Each row is a point on a landscape with many valleys, with its height.
A ball rolls from a point to the lowest of its 2 nearest points, and stops where none of them is lower. Distance is the straight distance between rows; heights are no part of it.
pivab (h 43.7): [-2,7,17,-31,29,20,29,34,18,11,10,-15,-29,-7,-26,-2,18,-13,-44,-35,-25]
Rifug (h 16.3): [34,9,-9,20,2,26,-13,26,-6,23,12,-19,0,7,16,54,-25,13,39,20,7]
Vuv (h 62.3): [25,-5,-29,1,1,-8,-39,31,-10,-27,-1,-4,16,10,-10,6,-15,54,21,-2,-22]
genep (h 17.7): [57,6,-3,13,-13,16,7,7,50,-6,1,6,12,27,-16,51,13,-30,-3,0,-3]
rofo (h 37.2): [-20,3,4,-14,-21,-5,19,26,35,0,-29,-4,-17,6,-18,1,15,-22,-14,-19,-16]
zazuk (h 18.5): [-7,-15,1,-9,-7,-8,-30,30,-8,-24,30,7,8,-17,-67,-10,30,33,-24,-31,-27]
dup (h 16.4): [40,-42,-12,-13,-37,30,-7,24,-24,-20,17,12,15,0,-45,-1,-13,-1,14,-1,-4]
mubol (h 7.5): [-44,-8,31,-3,-10,-7,4,-10,-34,24,0,-1,-7,-27,-9,-35,4,12,-3,-8,11]
supil (h 45.5): [6,1,43,-22,41,11,6,19,-5,22,30,7,-15,-7,-38,0,21,-3,-32,-29,-17]
Das (h 25.2): [-17,14,-13,13,33,-1,19,-4,20,4,-16,-9,-23,8,69,-1,-10,-9,1,6,-13]
lapa (h 27.6): [34,-1,-18,23,13,21,-9,0,2,-53,10,20,-31,-23,62,2,-1,15,27,23,13]
roda (h 17.6): [-27,15,-14,11,17,-16,-6,3,1,25,-18,-16,-4,4,41,16,-15,5,19,10,-5]
zike (h 25.9): [29,0,-2,-5,-5,-4,1,18,58,-21,-34,-8,2,17,-23,53,11,-35,-6,-12,16]
zulin (h 31.1): [-18,-32,27,-18,-25,37,22,-7,-35,1,6,1,-14,-32,-29,-16,-7,-27,9,-11,19]
dusa (h 31.7): [6,9,-11,-13,5,-10,13,-8,39,-8,-47,-11,13,13,-6,20,9,-48,-14,-10,16]
Sis (h 31.2): [40,21,1,18,17,5,1,-16,-16,46,39,4,21,23,15,-2,-9,2,-17,34,-18]
fefom (h 23.7): [8,7,-5,-25,46,-10,20,-41,10,4,-12,-10,17,-11,-13,-22,2,-45,-42,-19,18]
sugig (h 28.1): [-16,23,-30,-7,50,9,16,-46,3,-20,-7,21,3,-10,58,34,-8,-4,26,25,51]
Lov (h 7.6): [-7,9,-17,3,-5,-2,-20,15,-20,47,-4,-11,10,5,21,54,-28,12,31,12,5]
rero (h 47.7): [-2,-11,17,1,8,-41,-22,-19,-3,24,19,12,15,0,-45,-7,19,5,-28,-25,11]
maren (h 19.3): [-12,18,14,2,-6,21,25,19,-19,-28,25,8,-30,-12,14,-49,4,29,-4,6,-48]
Zezi (h 40.1): [-9,13,10,-9,-26,-8,32,13,56,13,-10,2,-7,28,-3,31,36,-32,-21,-22,-28]
kob (h 23.8): [24,2,1,22,-23,31,-18,48,-10,-17,19,-7,-9,-2,6,32,-6,27,47,28,0]
vude (h 20.4): [30,-19,4,6,-38,30,-7,14,-32,-2,12,17,12,6,-15,17,-18,-3,31,25,6]
keber (h 49.1): [-32,16,61,14,8,-25,13,-8,2,49,10,14,-8,0,-9,-29,28,-9,-40,-8,-1]
Bofu (h 26.2): [-31,-12,8,-13,8,-28,-43,23,-18,13,14,1,4,-15,-43,-19,15,48,-11,-40,-10]
fasi (h 14.5): [-1,9,-4,-2,-3,13,9,-5,-43,33,15,-9,1,-8,16,20,-32,2,26,11,-4]
sigu (h 10.7): [13,-23,3,-23,-20,22,-4,29,-18,-11,32,11,3,-7,-54,-16,9,14,-10,-6,-15]
runan (h 2.9): [29,-4,-10,1,14,12,22,-32,-12,-44,9,17,-27,-5,34,-34,-8,4,-14,0,-9]
Pep (h 58.9): [41,1,-24,4,14,-19,-33,-10,30,-36,-30,-8,14,14,-1,0,-15,3,-6,-14,5]
kuno (h 16.2): [27,11,30,28,-23,36,26,16,27,-16,3,4,-14,11,21,-3,6,-23,18,49,11]
nutug (h 33.4): [-19,-2,8,29,-39,-4,-9,14,-20,-5,0,6,-5,-3,24,5,-7,18,48,25,11]
guvav (h 60.6): [34,-18,-25,-3,1,-1,-31,6,-6,-52,-12,-6,8,3,-3,-6,-15,18,13,-18,3]
kibu (h 25.0): [-3,-29,-19,-16,-17,37,4,-4,-47,-13,2,3,-11,-22,-3,23,-27,-5,41,-10,14]
fava (h 13.9): [-31,-18,7,-5,11,-15,-11,-40,-42,10,10,2,20,-29,8,-37,-6,4,1,-5,30]
beb (h 37.0): [-18,-7,-10,19,-18,-23,-40,7,-10,-4,-16,-12,20,-8,14,23,-18,22,45,14,26]
Pemok (h 23.5): [8,-13,12,-7,-48,9,-2,-2,-28,37,29,14,13,9,-32,17,-6,-3,2,22,3]
fir (h 19.5): [-15,16,9,4,3,25,28,-17,-15,6,-1,2,-11,-10,36,21,-24,-24,29,26,18]
ges (h 24.6): [-8,23,10,18,7,2,18,13,-14,11,25,-1,-15,5,31,-40,-6,37,1,26,-44]
Boda (h 28.6): [-13,-28,-2,-23,-35,39,24,18,-30,-20,-12,5,-33,-20,-11,2,-14,-22,25,-20,5]
zak (h 45.7): [11,25,-6,14,-1,6,13,26,35,5,16,-1,-2,30,0,15,15,6,-13,23,-48]
fak (h 43.3): [1,-8,-13,9,-47,-49,-28,-18,19,-2,-11,8,26,19,-35,8,14,18,-3,4,14]
gulo (h 47.6): [7,11,14,-5,31,2,-10,16,-15,22,34,-4,-6,-7,-20,-17,1,28,-21,-11,-31]
kek (h 9.1): [46,11,22,23,-18,27,29,19,40,8,-7,0,-3,22,1,31,9,-42,-6,32,2]
vor (h 12.2): [5,-8,5,0,-6,6,13,-14,-16,-45,17,19,-26,-9,13,-73,10,20,-15,-6,-19]
dop (h 32.8): [22,9,6,-7,17,22,19,-20,-22,51,25,-9,14,7,-8,8,-15,-20,-20,13,-6]
ketug (h 41.2): [-15,1,-11,-22,15,9,-1,23,9,27,2,-20,-23,-3,-26,14,4,0,-25,-40,-18]
loma (h 64.0): [13,-8,-33,-22,8,-2,-36,22,-29,13,11,-11,6,-5,-21,21,-16,30,11,-25,-15]
Foner (h 36.3): [-49,-14,-18,-2,-29,-23,-27,2,-23,-2,-22,-10,1,-16,-12,7,-18,21,28,-20,17]
guzu (h 56.8): [32,7,-32,12,48,-19,-23,-28,40,-16,-34,-18,35,17,23,21,-3,-13,-5,0,5]
Tisar (h 33.8): [15,23,-8,10,40,8,24,-63,-6,-15,3,13,20,14,41,-16,-10,-18,-6,32,17]
rez (h 42.2): [12,-23,-3,7,-40,-2,-24,7,22,-56,-39,-1,15,6,-37,9,-1,-17,19,0,39]
Memas (h 27.5): [9,8,3,-13,29,9,29,-19,20,28,-10,-15,3,12,-2,-7,8,-42,-36,0,-8]
fegos (h 24.7): [-13,-6,-2,0,-15,-15,-6,13,16,-61,-30,1,-15,6,23,-34,-1,29,8,-13,-11]
benu (h 49.5): [25,-1,30,2,25,0,-20,13,-43,11,57,19,22,-11,-34,-31,9,45,-7,3,-23]
Mobo (h 47.8): [-49,17,24,1,10,-17,17,19,12,47,3,-7,-22,7,4,-20,24,5,-25,-11,-23]
daril (h 31.8): [-43,-27,-2,1,-23,-28,-41,6,-33,12,3,-4,12,-17,-20,-28,6,45,17,-20,5]
zibo (h 42.8): [0,22,3,7,2,-16,18,12,52,5,9,-2,-3,47,6,13,50,-1,-30,-9,-45]
Rozam (h 19.2): [-1,-12,10,-17,29,-18,-6,-45,-12,-4,1,-6,23,-20,-19,-41,-4,-14,-20,-19,29]
zunak (h 45.9): [-28,17,19,-13,15,7,35,25,15,8,-1,-12,-35,3,5,-34,8,0,-25,-14,-31]
poz (h 54.8): [7,15,-24,10,38,-22,-4,-31,26,25,-19,-13,38,21,20,7,8,-22,-17,3,2]
fovov (h 30.7): [-13,16,-16,17,41,-13,7,-44,2,-3,-6,7,9,6,70,-9,-13,-3,-4,25,2]
dunuk (h 38.2): [22,-11,12,5,-29,10,-13,36,50,-58,-37,-9,-8,1,-19,2,11,-8,10,1,23]
vusup (h 32.1): [0,1,-3,-5,-17,4,2,29,31,-51,-26,-7,-25,14,-11,-16,4,0,-11,-13,-12]
Vode (h 32.9): [9,-3,-34,14,32,20,-1,-23,-2,-40,-1,11,-17,-29,64,30,-6,6,18,24,37]
Kefe (h 30.5): [20,7,0,-18,17,26,35,-17,1,26,-4,-7,6,10,-2,27,-20,-50,-11,7,3]
tedo (h 33.2): [-14,-41,24,-24,-34,5,2,8,-14,-6,0,4,6,-20,-57,-20,13,-32,-1,-26,25]
kigun (h 53.2): [-24,9,-14,-3,23,-33,-3,-32,-4,48,-15,-10,29,5,8,-7,-6,-1,-12,3,10]
Kituv (h 51.4): [-34,-4,-8,-12,15,-39,-26,-7,-6,43,-10,-18,10,-12,-13,10,2,9,-17,-36,7]
bimo (h 28.5): [9,20,11,23,19,6,20,-25,-24,40,30,-2,4,8,47,-30,-13,11,-2,32,-24]
Sekis (h 40.6): [-17,-23,-12,7,-52,-31,-36,8,12,-14,-36,8,16,4,-25,11,1,3,19,3,30]
Fotap (h 45.8): [-19,-4,-3,-9,-32,-43,-17,-23,20,29,10,7,19,11,-36,25,18,-6,-12,-28,7]
digap (h 35.2): [3,13,-5,-10,12,-29,20,-42,42,7,-42,6,43,14,-9,1,26,-48,-37,3,15]
mur (h 29.3): [-17,-7,0,6,-36,21,-10,49,-20,-22,-2,-2,-18,-9,6,14,-5,27,56,8,-8]
Dedi (h 15.9): [-22,-4,-1,-7,-17,-11,-3,1,-12,-14,-13,-3,-18,-11,2,-37,-4,18,-2,-14,-5]
setu (h 21.5): [17,-4,14,33,-10,18,13,-3,15,-31,6,6,-22,-12,44,-5,0,0,29,48,26]
veb (h 23.6): [-44,15,-16,-4,26,6,25,-36,-21,11,-8,13,-16,-13,58,27,-14,-9,28,22,26]
mov (h 12.1): [21,-6,-14,-14,23,28,30,-41,7,-44,-3,9,-31,-15,25,-24,-11,-32,-36,-17,4]
Nat (h 48.1): [5,33,7,19,-20,11,7,35,3,-2,19,14,-3,21,19,-5,0,27,12,45,-45]
kudan (h 49.6): [-45,-11,14,1,0,-51,-37,-24,-10,42,-1,1,22,-16,-39,-4,13,9,-16,-26,37]

For each start below, name the point where the ball stops.
zak -> mubol
Pep -> Sekis
dop -> mubol

Call two points neighbours if one is among the 2 nearest of the other. Go from one point of each pair to the other, from neighbour to neighbour, staying as low as possible. Name the highest point that can't be avoided.
mubol and Sekis -> rez
mubol and runan -> fefom
kek and Lov -> Vode
